Each scene shows the same named points in several views. A view is turned or mirrored, shifted and resized as a whole, has a little noise and may leave points out.

Scene 1
View 1
lolek: -11   9   9 -14  -8  -6  16   0 -10   7   3  -9  -8   1  -4  -3   8   4  -2  -7  -7  -3  11
rav:  -1  -5   2   0   1  -1  -2 -13   9   8  -5   8   0   9   2   1   2  -6  -2   3   1  -6   1
siz:   4  -1   4   1  -2  -1   2 -15   2   0  -4  14  -2  11   0  -1   5  -3  -3  -1  -2  -6  -2
Poge: -5  3  5 -8 -5 -2  9 -6 -4  6  0  0 -3  4 -2 -2  4 -2 -3 -3 -3 -6  3
vaza:   4  -5   2   4   0   1  -3 -16   8   2  -5  16   3  10   2   1   1  -7  -3   2   0  -8  -7
tep:  -5   2   3 -10  -7   1   8  -6  -5   3   0   2   3   0   0   0  -2  -6  -6  -3  -1  -8  -5
soke:   2   1   4  -4  -5   1   5 -13  -3   0  -2  11   1   6  -1   0   1  -5  -4  -3  -2  -8  -6
laro:   1  -1   3  -3  -4   1   2 -13   0   2  -2  10   2   6   0   0   0  -6  -4  -1   0  -7  -6
kodap:  -7   3   5 -11  -6  -2   9  -5  -5   6   2  -2  -1   1  -2  -1   2  -2  -4  -3  -2  -6   2
boda:   1  -1   2  -2  -4   0   3 -12   0   1  -3  11   1   6   0   0   1  -5  -4  -1  -1  -7  -4
Temad:  -4  -5   4   0   2  -2  -1 -11   9  11  -5   4  -1   9   2   1   4  -4  -2   3   0  -6   4
putid:  -1   2   5  -4  -4  -2   6 -11  -2   3  -1   6  -3   6  -1  -1   5  -2  -3  -2  -4  -5   1
zazut:   1  -2   4  -1  -3   0   3 -13   1   2  -3  10   0   8   0   0   2  -5  -4  -1  -1  -7  -3
sisok:  -1   0   4  -5  -4   0   4 -11   0   3  -2   7   1   5  -1  -1   1  -5  -4  -2  -1  -7  -2
Bofi:  -3  -3   4  -4  -2  -1   2 -10   4   7  -2   4   0   7   1   0   2  -4  -3   0   0  -6   1
neze:   2   1   6  -1  -3  -3   4 -13  -1   1  -2  10  -4  10  -2  -1   6  -1  -1  -3  -4  -4   1
Temuk:   4  -1   4   1  -3   0   1 -15   1   0  -3  15  -1  10   0   0   3  -5  -2  -1  -2  -6  -4
zibe: -11   6   5 -17  -9  -1  13   0  -9   7   3  -8  -1  -3  -3  -1   1  -2  -5  -5  -2  -6   2
vidov:   2   1   2  -6  -7   3   7 -11  -6  -2   0  10   3   3  -2  -1  -3  -6  -6  -3  -1  -8  -9
View 2
neze:   0 -14  -8   0 -13   1  16  -1  -5   1   3  11  -3 -10  -7   7  -7   2   6 -10  -3   0   1
tep:   0   1  -8  -3  -3   6   2  13  -5  -4  -1   2   2 -18   8  -2   4  -6  -2  -2  -2  16 -11
siz:  -1  -6  -5   2 -14  -2  16   0  -4  -1   2  18  -6  -5  -7   5  -7  -1   3 -15  -3  -3   2
zazut:  -3  -1  -5   1 -11  -1  11   4  -5  -2   1  14  -4  -8  -2   4  -3  -2   1 -11  -4   3  -2
soke:   0  -1  -6  -1 -10   2  12   7  -4  -2   2  12  -7  -8  -4  -1  -2  -5   0  -9  -4   6  -9
Temuk:  -1   0  -5   3 -16  -3  16   2  -3  -3   2  18  -7  -3  -8   4  -5  -4   1 -15  -5  -2   0
laro:  -1   4  -5   0 -10   1   9   6  -3  -2   1  14  -4  -9  -1   2  -1  -5   0  -9  -4   5  -5
lolek:   3 -38 -20 -12   1  15   4   5  -6   3   3 -17  12 -38  16   5   2   6   9   8   0  17  -2
rav:  -6   5  -3   5 -12  -7   5   1  -2  -3   0  20   5  -8   4  12  -4   1   0 -17  -4  -2  15
boda:  -1   1  -5   1 -11   0  11   5  -4  -3   1  13  -4  -7  -2   1  -2  -5   0 -11  -3   3  -3
kodap:  -1 -12 -12  -5  -2   7   2   8  -5  -1   0  -2   6 -24  12   3   2   0   2   0  -1  15  -4
vidov:   2   3  -6  -2  -9   5   9  12  -6  -4  -1   8 -10  -9  -3  -6   1  -9  -2  -6  -3  11 -18
zibe:   2 -14 -14  -9   3  12  -3  13  -6  -1   0 -12   9 -32  18  -1   7  -2   1   7  -1  23 -10
putid:   0 -11  -9  -2 -10   3  11   3  -5  -1   2   7   0 -14   1   4  -3  -1   4  -7  -2   5  -1
Temad:  -6   4  -5   3  -9  -7   1   3  -3  -3   1  16   8 -13   9  11  -1   1  -1 -13  -2   3  14
View 3
Bofi:  -5  -1   0  -8   4   7   5  -2   2   5  -1  -5 -11 -10   0  -5   2  -2  -1 -12   5  -3   7
sisok:  -6   1   1  -4   3   8  -1  -3   4   5  -1  -4 -11 -10   1 -10   5  -4   1 -10   3  -2   4
kodap:  -7  10   7  -2   7   2  -4   0   0   8  -6 -10 -12 -12   3 -14   3  -4  -3 -18   4  -7   5
Temuk:  -5  -6  -3  -5   0   9   2  -3   7  -1   5   3 -13 -11   0  -8   5  -6   4  -3   1   0   0
neze:  -7   1   1  -6   3   2   0   0   7  -3   3   0 -15 -12   0 -10   1  -7   0  -7  -1  -2  -1
vaza:  -3 -10  -6  -7  -1  15   7  -5   6   1   4   4 -11  -8  -1  -3   6  -4   5  -1   4   2   4
lolek: -11  21  14  -4  12 -12  -8   5  -1   3  -9 -17 -15 -14   5 -19  -3  -5 -10 -25   1 -11   3
vidov:  -5   1   2   4   2  12  -9  -6   5   8   1  -2 -11 -11   3 -16  12  -5   6  -7   3  -4   1
putid:  -7   3   3  -5   4   3  -2   0   4   1   0  -4 -14 -12   1 -12   2  -5   0 -11   0  -4   2
zazut:  -6  -2  -1  -4   1   8   0  -3   5   3   3   0 -12  -9   1  -9   5  -5   2  -7   2  -2   2
laro:  -5  -3  -1  -3   2  11  -1  -5   4   5   1  -1 -11 -10   2 -10   7  -4   3  -6   3  -2   3
siz:  -6  -4  -3  -7   0   6   3  -2   8  -2   5   2 -14 -11   0  -8   3  -6   2  -3   0  -1   0
boda:  -5  -3  -1  -4   2  10  -1  -3   4   4   2  -1 -12 -10   1  -9   6  -4   3  -7   2  -2   3
Poge:  -7   9   6  -4   7   0  -2   1   1   5  -4  -9 -13 -11   3 -13   2  -4  -4 -16   3  -6   4
zibe:  -7  16  11   0  11   1  -9   0  -3  13  -9 -16 -11 -11   5 -18   5  -2  -5 -24   6 -11   8
soke:  -5   0   1   0   2  10  -4  -4   6   5   2  -1 -12 -11   2 -13   7  -5   4  -7   2  -2   1
Temad:  -3  -4  -1 -10   3   8   9  -2   0   4  -2  -5 -10  -8  -1  -1   1  -1  -2 -11   6  -2   8
View 4
zazut:  -6 -12  -3  -1 -15   0   4   1  -3   1   3  -7  -1  -1  -1  -6   2   3  -2  -4   0   2   0
Temuk:  -5 -11  -4  -4 -15   1   1   3   0   4   5  -7  -1  -4  -2  -8  -1   0   3  -9   2  -2   1
Bofi:  -3  -8  -1 -10 -13   5   8   1  -3   6   6 -10  -3  -5  -5  -8   8   1  -3  -3  -2  -2   4
soke:  -6 -10  -3  -2 -16   2   6   6  -4   1   3  -5  -3   0  -2  -6   2   2  -3  -6   2   4   1
sisok:  -4 -11  -2  -5 -14   3   7   2  -4   3   4  -8  -2  -1  -3  -6   7   3  -5  -2  -2   2   2
neze:  -6 -16  -2  -2 -15  -1  -1  -3  -1   1   4  -8   2  -3   0  -7  -1   4  -1  -3  -2   1  -1
vaza:  -4  -6  -5  -9 -14   2   4   5   3   8   6  -8  -2  -7  -4 -11   0  -3   6 -11   3  -6   4
rav:  -2  -9  -2 -12 -12   4   3  -2   1   9   7 -12  -1  -8  -5 -10   6   0   1  -4  -3  -6   3
tep:  -5  -9  -1  -3 -13   5  13   6  -9   0   2  -7  -5   3  -4  -4  11   5 -12   0  -2   8   3
Poge:  -4 -16   1  -3 -13   2   6  -3  -8  -1   3  -9  -1  -1  -2  -5  10   8 -12   5  -7   7   0
vidov:  -6  -8  -3   1 -16   2  11  11  -6   0   1  -4  -4   3  -3  -4   3   2  -6  -6   3   7   2
putid:  -5 -15  -1  -2 -13   0   3  -1  -4   0   3  -8   0  -2  -1  -6   4   5  -6   0  -3   4   0
kodap:  -4 -14   1  -4 -12   4   8  -2  -9  -1   2  -9  -2   1  -2  -4  13   8 -13   6  -7   8   1

Which points are out of place in each view (at most two, in the order of its rows)? Write - if all are in place.
view 1 => Temad
view 2 => -
view 3 => -
view 4 => zazut, Bofi

Scene 2
View 1
fuba: -12  13   3  -4   2   3 -10   4  -9   5   2  -6  -1   3  -8  -9  -2   1   8   5   4   6 -10
figim:  -4  14   0  -9 -13   3   0  10 -12   6  -3   2  -7   6  -8 -12   1   3  10  -4   2   3 -10
Zepa: -18   4   8  -9  13  -5 -22  -2  -2   8   5 -17  16   9  -9  -6 -11   7   2  22   7   8 -13
fuza: -11  12   5  -6   0   2  -7   5  -8   4   5  -6  -2   3  -7  -6   4  -2  13   3   2   8  -7
Noda: -15   3   8 -16   6  -5 -17   0  -2   9   6 -16  16  12  -8  -6  -7  10   5  19   5   9 -10
bine:  -8  19   6   3   1   7   0   7  -8  -3  10  -1 -14  -8  -7  -4  16 -14  23  -8  -2  13   0
Pugin:  -7  14   1  -9  -9   2  -4   8 -12   7  -1   0  -6   7  -9 -11   1   4   8  -1   3   4 -11
diri:  -9   8  11 -14  -1   0  -3   6  -1   1  13  -7   4   4  -5  -2  11  -3  19   0  -3  15  -1
demu:  -9  20  -1   7  -2   7  -6   6 -14   5  -4   2 -16  -3 -10 -12   0  -3   7  -3   5   2 -12
Vuka:  -7  17   2  -2  -6   6  -2   8 -12   2   1   2 -13  -1  -8 -10   6  -5  13  -6   1   6  -9
Runuf: -12   6   5 -13  -1  -1 -12   4  -7   8   2  -9   8  11  -8  -8  -6   9   5  11   5   5 -12
togoz:  -7  21   1   8   0   7  -1   8 -13   1   2   2 -19  -7  -8  -9  10 -10  15  -8   1   5  -7
tumis: -14  14   4   3  10   2 -11   1  -7   4   5  -7  -4  -3  -9  -7   2  -4  11   7   4   9  -8
kez: -16   9  11  -7  13  -1 -12   0   0   1  15 -14   8   0  -5  -1   7  -7  18   9   1  16  -2
Vute: -12  16  -2   5   3   3 -13   4 -14   7  -7  -2  -9   1 -10 -14 -10   2   2   7   8  -1 -16
duzil:  -7  17  -2  -2  -8   5  -5   9 -16   7  -7   3 -13   4 -11 -15  -3   3   4  -3   4  -1 -15
Beza:  -8  16   1  -1  -4   5  -2   8 -12   4   1   1 -12   0  -7 -11   3  -3  11  -4   3   4  -9
zorum:  -7  16   0  -5  -8   4  -5   8 -14   8  -5   1  -9   7 -10 -14  -4   5   6   0   5  -1 -14
Vami: -13  16   5   4  10   4  -9   2  -6   1   9  -6  -7  -7  -7  -5   7 -10  16   3   3  12  -4
zil: -12  10   5  -9   0   1  -9   5  -7   6   3  -7   2   4  -8  -7   0   2   8   6   3   6  -8
View 2
duzil:   1  10 -11 -15   8   2   4  -2  -4   9  -8  -5   4  -1  14  -6  11   4  14  -1  -2 -21  -3
diri:  -4  -2 -12  -3   5   9  15 -13 -14 -22   1  -5  -3 -10 -20  -8  11  -3 -15   9  -5  -1   0
Runuf: -10   3   0   1   6   6  13  -6 -11  -5 -11  -4  10  -3   2 -14  11 -11  -2   5  -8  -2  -8
kez:  -8 -19 -11   2   0   6  17  -7 -17 -16   0  -8   7 -15 -16   7   8   5 -15   6  -6  -1   5
Zepa: -23  -8   8  18   2   8  19  -7 -20  -9 -13  -5  21  -8  -3 -18   9 -18  -7   8 -13  11 -11
Vami:  -2 -16 -13  -7  -2   3  11  -3 -12  -4  -2  -9   6 -13  -5  13   8  14  -4  -1  -3 -13   9
zorum:  -1  12  -8 -13   9   3   5  -2  -5   6  -9  -5   4   1  12  -8  11   1  11   0  -4 -16  -5
zil:  -7  -2  -7  -2   6   5  11  -4 -11  -6  -6  -5   6  -6  -1  -6  10  -1  -2   4  -5  -6  -3
Beza:   4   5 -16 -18   5   3   4  -2  -4   0  -2  -6  -1  -4   5   1  11   9   6   1  -1 -20   1
demu:   1   0 -12 -15   5   1   5   3  -4  10  -9  -8   6  -3  12   4   9  12  12  -2   0 -23   1
Vuka:   5   2 -17 -18   7   4   5  -4  -5   1  -3  -7  -2  -4   2   3  10  11   7   0   0 -22   2
Pugin:   1   9 -11 -14   9   4   7  -4  -5  -1  -4  -6   1  -2   5  -9  11   0   6   0  -2 -15  -5
fuba:  -6  -3  -6  -5   4   4  11  -3 -10   0  -8  -6   8  -5   4  -3  10   1   2   2  -5 -10  -2
figim:   3  14 -14 -16  10   5   5  -5  -3  -2  -3  -5  -3   0   3 -11  12   2   7   1  -2 -15  -5
Noda: -19  -6   5  12   3   8  18  -7 -17 -11 -10  -4  16  -8  -4 -16  10 -15  -9   7 -11   7  -9
bine:   9  -9 -27 -20   2   3   5  -2  -9  -8   4  -7  -7 -12 -11  17   9  22  -4   0   1 -22  13
tumis:  -7 -13  -8  -4   0   2  12  -1 -12  -2  -7  -7  12 -11  -1   7   6   8   0   2  -4 -12   3
View 3
zil:  -3  -1  -4  13  -6 -12   6   3  -7  -2 -12   7  -5   7  -5  14  10   7  -1  -6  -6   1  15
demu:  11  20   5   2   3 -15   8   7  11  -2 -13  10  -5   1  -3  12  -2   1  -3  -6 -11  -4   8
Pugin:   4   2   6   3  -2 -10   3  -1   2  -4 -15   0   5   8  -3  11  13  -1  -3  -9   1  -8  19
diri:  -9 -21  -8  26  -8 -12   5   9 -12   3 -15  16  -1  10  -6  13   6  13   7  -6 -10   1  27
Zepa: -14  -2 -15  21 -13  -8  14  -2 -25  -9  -9  -4 -16   2  -9  25  24  15  -5  -5   1  14   5
Vute:   6  21   2   1  -1 -13  10   0   4  -8 -10   0  -8   0  -4  17   9   3  -6  -7  -4   0   2
tumis:  -1  10  -7  15  -4 -16  10   9  -2   0 -12  12 -13   1  -5  17  -1  10   2  -5 -14   5   7
fuba:   1   6  -2  12  -4 -13   8   4  -2  -4 -12   6  -6   4  -4  16   5   6  -2  -6  -7   1  11
togoz:  12  15   7   6   4 -19   7  15  16   4 -15  19  -4   3  -2   9 -12   2   3  -5 -19  -6  12
kez: -10  -9 -14  29  -7 -15  10  13 -13   4 -13  19 -15   4  -8  19  -1  17   9  -4 -18   8  14
Noda: -15  -9 -12  20 -13  -8   8  -2 -25 -10 -11  -3  -8   5  -8  21  23  13  -3  -5   2   9  12
fuza:   0   0  -2  14  -5 -14   6   7  -1   0 -13  12  -4   5  -5  14   2   7   2  -5 -10  -1  17
duzil:  10  16   9  -1   1 -13   4   0  11  -5 -13   4   2   5  -2  10   7  -3  -5  -8  -2  -7  11
Beza:   8   9   4   7   2 -16   6   9  11   1 -15  13   0   6  -2  10  -3   2   2  -7 -11  -6  16
bine:   7   2   0  16   1 -20   6  18  13  10 -15  29  -6   4  -4  10 -18   8  10  -6 -25  -5  20
zorum:   9  10   7   0  -1 -14   5   1   7  -5 -13   2   2   6  -3  11   9  -1  -4  -8   0  -7  14
figim:   7   1   8   3  -1 -12   2   4   8  -2 -15   8   8   9  -2   8   5   0  -1 -10  -3 -11  21
Vuka:   5   6   4   6   0 -14   5   6   7   0 -14  10   2   6  -4  10   2   3   0  -8  -8  -7  18
Vami:   0   9  -6  18  -2 -18  11  15   0   3 -13  20 -15   0  -6  16  -9  11   5  -5 -19   4  10
View 4
Runuf: -3 -4  4 -5 -4  2 13 25  6 14  5  7 -4  4 -7  1  3  3 -5 -6  2 17  0
fuza: -4  3 -4 -6 -3 -4 12 10  0  4  1  2  3 -2 -7  1  1  6 -3 -4  0 11 -1
bine:  -5  15 -18  -9  -1  -9   7  -9  -6 -11  -4  -5  10  -9  -5   0   2  10  -1  -6  -3   6  -3
zorum:   5   4   3  -5  -4   0  -1  15  -1   2  10   6   6   8  -3   9   7   6   4 -17  -1  10   0
fuba: -1 -1  0 -4 -3 -1 11 16  0  6  3  3 -1  0 -5  0  5  4  0 -7 -1  9  0
figim:   1   6  -3  -8  -7  -1  -1  12   0  -1   7   6   9   7  -4  12   1   8  -1 -16   0  17  -4
tumis: -3  2 -3 -4  1 -4 14 11 -5  5  0  0 -3 -5 -4 -6  8  5  2 -3 -1  3  2
Vute:   7  -1   7  -3   2  -1   5  18  -5   6   9   4  -1   4  -1   1  13   4   8 -12  -2   0   2
zil: -3  1 -1 -6 -4 -1 12 15  4  8  2  5  0  2 -6  1  2  4 -4 -5  0 14 -1
Noda:  -8 -10   5  -3  -6   2  23  30  10  20   2   8 -11   1  -8  -4   1   1  -9   3   3  19   0
Beza:   0   8  -5  -7  -3  -4   2   5  -3  -4   5   2   8   2  -4   7   5   8   3 -12  -2   9  -2
kez: -12   1 -10  -6  -1  -4  25   8   2   6  -8  -1  -5 -12  -9 -10  -1   4  -9   8   1  13  -1
Zepa:  -6 -13   8  -2  -1   1  25  31   5  23   1   9 -14  -2  -7 -10   6  -1  -5   5   3  12   3
duzil:   6   4   2  -4  -2  -1  -3  13  -3   1  12   4   7   9  -2   9   9   5   5 -18  -2   7  -1
Vuka:   1  10  -7  -7  -3  -4   1   3  -4  -5   4   1   8   2  -4   7   4   9   1 -12  -2   8  -3
togoz:   2  12 -10  -7   0  -6   1  -4  -9 -10   2  -3   9  -3  -2   3   7   9   6 -12  -3   1  -2
Vami:  -4   6  -9  -5   1  -6  15   2  -5  -1  -5  -3   0 -10  -5  -6   7   5   1   0   0   2   0
diri: -12   3  -9  -7  -8  -2  19  11   8   6  -5   2   0  -4 -11   0  -8   6 -14   4   2  25  -4
View 5
Vuka:   4  -3   8 -12   1  -8  -4 -11  -1  -3   4   4 -11   6  -2   0   3  19   3  -5   1  -5 -12
Vami:   2   0  10   3 -10  -4   1 -17   0 -13   1  -6   2   8  -1   8   8  15  -3  -1  -4 -12 -14
fuba:   2  -6   8   0   0  -1  -4  -6   4  -2  -2  -4  -4  -2   2   7  -1   4  -3   0  -5  -8 -12
Zepa:  -2  -9  11  24  -2  12  -4  -1   8  -2 -11 -18   2 -15   9  14  -7 -14 -12   6 -15 -15 -12
fuza:   1  -4  11   3  -1  -6  -6  -9   1  -5   0  -6  -7   1   2   5   0  10   1  -3  -6  -8 -13
tumis:   2  -2  10   3  -7   1   0 -12   3  -8  -2  -6   1   2   0   8   4   9  -6   2  -5 -11 -13
bine:   3   3  12   0 -10 -14  -5 -21  -4 -17   7  -5  -5  11   0   2   9  23   6  -6  -3 -10 -13
togoz:   6  -2   8 -17  -6  -9   1 -15   0  -8   6   8  -5  12  -5   1   9  24   1  -3   4  -6 -13
demu:   5  -7   6 -18   0   0   4  -7   4   1   3   8  -5   5  -5   3   4  15  -5  -1   4  -6 -14
zil:   0  -5   9   5   2  -3  -7  -5   2  -3  -2  -7  -7  -3   4   4  -4   3  -1  -1  -8  -8 -12
Pugin:   1  -7   7  -8   6  -6  -7  -4   2   3   2   3 -14  -2   2   0  -4   9   3  -3  -3  -4 -12
diri:  -1   0  13  18   0 -14 -16 -11  -4 -13   0 -18 -12  -5   9   4  -7   7  12  -6 -13  -9 -10
zorum:   2 -10   6 -14   8  -1  -3   0   4   7   1   7 -13  -3   0  -1  -3   6  -2  -1   0  -3 -13
Vute:   3 -11   7 -10  -1   9   5  -1   9   7  -3   5  -1  -2  -1   6   1   3 -12   2   0  -8 -13
Noda:  -3  -8  11  23   2   3 -10  -1   3  -2  -9 -17  -5 -14  10  10 -11 -11  -4   3 -15 -12 -10
Runuf:  -2  -8   8   9   6   2  -8   0   4   3  -5  -8  -9 -11   8   5  -8  -5  -3   1 -10  -7 -11
kez:   0   2  13  22 -10  -7  -6 -18  -2 -19  -2 -19   1   2   5   9   3   8   1  -3 -12 -14 -12
duzil:   3 -10   5 -18   7   0  -1   0   4   8   0  10 -12  -2  -2   0  -1  10  -4  -2   2  -2 -15
figim:   2  -7   7 -11   9  -9  -9  -2   1   3   3   5 -18  -2   1  -3  -5  10   6  -4  -1  -3 -12

Which points are out of place in each view (at most two, in the order of its rows)? Write - if all are in place.
view 1 => diri
view 2 => Zepa
view 3 => Pugin, Vuka
view 4 => -
view 5 => bine

Scene 3
View 1
kupi:   3  15  -5   1  -1 -15  16  15   6 -17  -8  -2   2  -9 -21 -20   7   0  -6   7   4   4  -4
gifal:  20   9   1   6  -8 -19  -1  -1  -8   0   4  13   8  -4 -13   0  10  -3   4  -6 -20   9   4
Parip:  15  10  -6   0   1 -25  -6  -6  -6   7  10   7   6   4  -8   4   3  -6   5 -10 -18  11  11
mavu:  13  11  -3   2  -3 -20   3   2  -2  -3   3   5   5  -3 -14  -5   7  -2   1  -4 -12   8   4
niv:  13  15  -4 -10   4 -15  -3  -2   8 -10   4 -10   0  -8  -5 -12   9   2  -6  -7  -8  10  -5
Vulof:  14   9  -2   7  -7 -20   7   5  -7  -1   1  14   8  -2 -19  -2   7  -5   4  -1 -12   6   7
pemar:  11  10  -3   7  -6 -22   7   5  -7   0   2  13   8   1 -20  -2   5  -6   5  -1 -11   6   9
gugub:  21   9   3   4 -10 -15  -2  -1  -5  -4   1   9   7  -9 -12  -3  14  -1   2  -6 -18   8  -2
Ril:  13  14  -1  -4  -2 -12   3   4   6 -14  -2  -5   1 -13 -10 -15  13   3  -5  -2  -7   8  -8
Zabur:   8  13  -4   0   0 -17   8   7   2 -10  -1   0   3  -5 -15 -12   7  -1  -3   1  -4   7   0
kiz:  17  14   0  -7  -1 -13  -4  -2   5 -10   3  -6   1 -11  -5 -11  13   3  -5  -8 -12   9  -8
vetu:  22   9   4   3  -9 -13  -2  -1  -3  -5   2   8   6 -11 -11  -5  15   0   1  -6 -18   8  -4
pak:  16  10  -2   3  -5 -20   0  -1  -6   1   4  10   6  -2 -12   0   7  -3   4  -6 -17   9   6
Fili:  13  12  -5  -3   1 -21  -2  -3   0   0   7   1   4  -1  -9  -3   5  -3   1  -8 -13  10   5
View 2
Zabur:  -9  -6   4   1   0 -15  -5  11  -5  -7   5   7  14  11  -3  12  -3  -6  -3   3  -7  -7   4
pak: -10 -15  -5  -2   3 -17 -11  10   1  -4  -2   8  10  18   2  24  -3  -5 -11   5  -6  -9 -11
Fili: -13 -11   1  -3   6 -21 -13  11  -3 -11   0  13   8  16   1  17  -2  -5 -14   3  -4  -7  -6
pemar:  -2 -12  -4  -1  -3 -17  -7   6   1   2   2   8  11  15   4  26  -5   0  -6   8  -8 -10  -6
gugub: -15 -17  -4   0   3 -14 -10  13   0  -6  -3   4  12  19  -4  21  -2 -10  -8   2  -6  -7  -9
Parip: -11 -16  -4  -6   6 -23 -18   9   0  -7  -4  15   4  20   7  26  -2  -1 -19   5  -3 -10 -15
niv: -20  -7   8  -1   9 -18 -11  16  -8 -19   2  10  11  13  -7   5   0 -12  -9  -2  -3  -4   2
Ril: -18  -7   4   3   3 -13  -5  15  -5 -12   4   3  16  13  -8   6  -2 -13  -2  -2  -7  -4   5
gifal: -11 -19  -7  -1   2 -15 -10  10   2  -1  -5   4  11  21  -1  26  -3  -7  -9   4  -6  -9 -13
Vulof:  -4 -13  -5  -1  -3 -16  -6   7   1   1   1   6  12  16   2  24  -5  -2  -5   6  -8  -9  -7
kiz: -22 -11   3   1   9 -14 -10  17  -5 -17  -1   6  13  17  -9   8   0 -14  -8  -3  -4  -4  -2
vetu: -20 -19  -5   2   4 -11  -8  15   0  -8  -4  -3  16  20  -9  18  -2 -15  -4  -1  -7  -6  -8
View 3
Fili:   8   1 -10 -12  -1 -10 -14   6   1  -7  -1   1  -1 -16   5  -5   1  -2  -6  -1   2   0   4
kupi:  -5  -2  -5  -6   1 -13  -1   1  -4  -7   8   5  -1   2   1   3   5  -9  -6  -9   1   7   1
pemar:   6   2 -10 -13  -4 -10  -9   5  -6  -4   6  -5   2  -9  -3  -8  -2  -7  -3  -6   5   3   9
gifal:   8   6  -9 -14  -7 -11  -9  10  -5  -4   6  -4   2 -12  -1 -10  -2  -3  -9  -4   8  -1   9
Zabur:   1   0  -7  -9  -1 -12  -6   4  -3  -7   5   3  -1  -6   2  -1   3  -6  -6  -6   2   3   3
vetu:   4   7  -7 -11  -7 -13  -6  13  -4  -5   7   1   1 -10   2  -6   1  -1 -15  -3   7  -2   6
Vulof:   5   2  -9 -12  -3 -10  -8   4  -5  -4   6  -3   1  -8  -2  -6  -1  -6  -4  -6   5   3   7
niv:   3   0  -7  -8  -1 -14  -8   8   2  -9   0   8  -2 -11   9   0   6  -1 -13  -1   1   0   0
Ril:  -1   2  -5  -7  -3 -14  -3   8  -1  -8   5   6  -1  -5   6   0   5  -3 -13  -4   3   1   1
gugub:   6   5  -8 -12  -6 -12  -8  11  -3  -6   6   0   1 -11   2  -7   0  -1 -12  -2   6  -1   6
mavu:   5   3  -9 -11  -3 -11  -9   6  -3  -5   4  -1   0 -10   1  -5   0  -4  -7  -4   4   1   6
kiz:   3   3  -6  -8  -4 -14  -7  11   1  -8   2   6  -2 -10   8  -2   4   0 -15   0   2  -1   1
View 4
Parip:  -4   6  -2   6  -2 -13  10   2   4   7  -1   1  -3   7   3 -14  -2  -2  -1 -11   0   2   5
vetu:   2   2   4   7  -2 -10   2   8  -5   9  -5   7  -1  -5   8 -15   0  -7  -3  -3   0   0   3
pemar:  -7   3   1   4  -1 -10   6   5   1   8   4   4   2   3   8 -12   0   0  -7 -12   8   0   5
niv:   3   2  -1   7   4  -7   1   8  -5   4  -8   0   1   1   4  -9  -1  -4  -4  -2 -10   3   0
Fili:  -1   3  -2   6   1  -9   6   5   0   5  -4   0  -1   5   4 -11  -1  -3  -3  -7  -4   2   2
mavu:  -2   2   1   5   1  -8   3   7  -2   6  -2   3   2   1   7 -10   0  -2  -5  -7   0   2   2
Zabur: -1 -1  1  4  6 -4  0 10 -5  4 -2  2  5  0  8 -6  1  0 -8 -6 -3  2  0
kupi:   0  -5   3   3  10   1  -5  14  -8   2   0   1  10  -4  11  -1   3   1 -12  -4  -2   2  -2
Ril:  4 -1  2  6  6 -4 -3 11 -8  4 -6  2  4 -4  8 -8  1 -4 -7  0 -7  3  0
Vulof:  -5   1   2   4   0  -8   4   7  -1   8   2   5   3   1   9 -11   0  -1  -7 -10   7   0   4
gugub:   0   2   2   6  -1 -10   3   7  -3   8  -4   5  -1  -2   7 -14   0  -5  -3  -5   0   1   3
pak:  -3   4   1   5  -2 -11   6   5   0   8  -1   4  -1   2   6 -14   0  -3  -4  -9   2   1   4

Which points are out of place in each view (at most two, in the order of its rows)? Write - if all are in place.
view 1 => gugub
view 2 => vetu
view 3 => Fili, Vulof
view 4 => pemar, niv
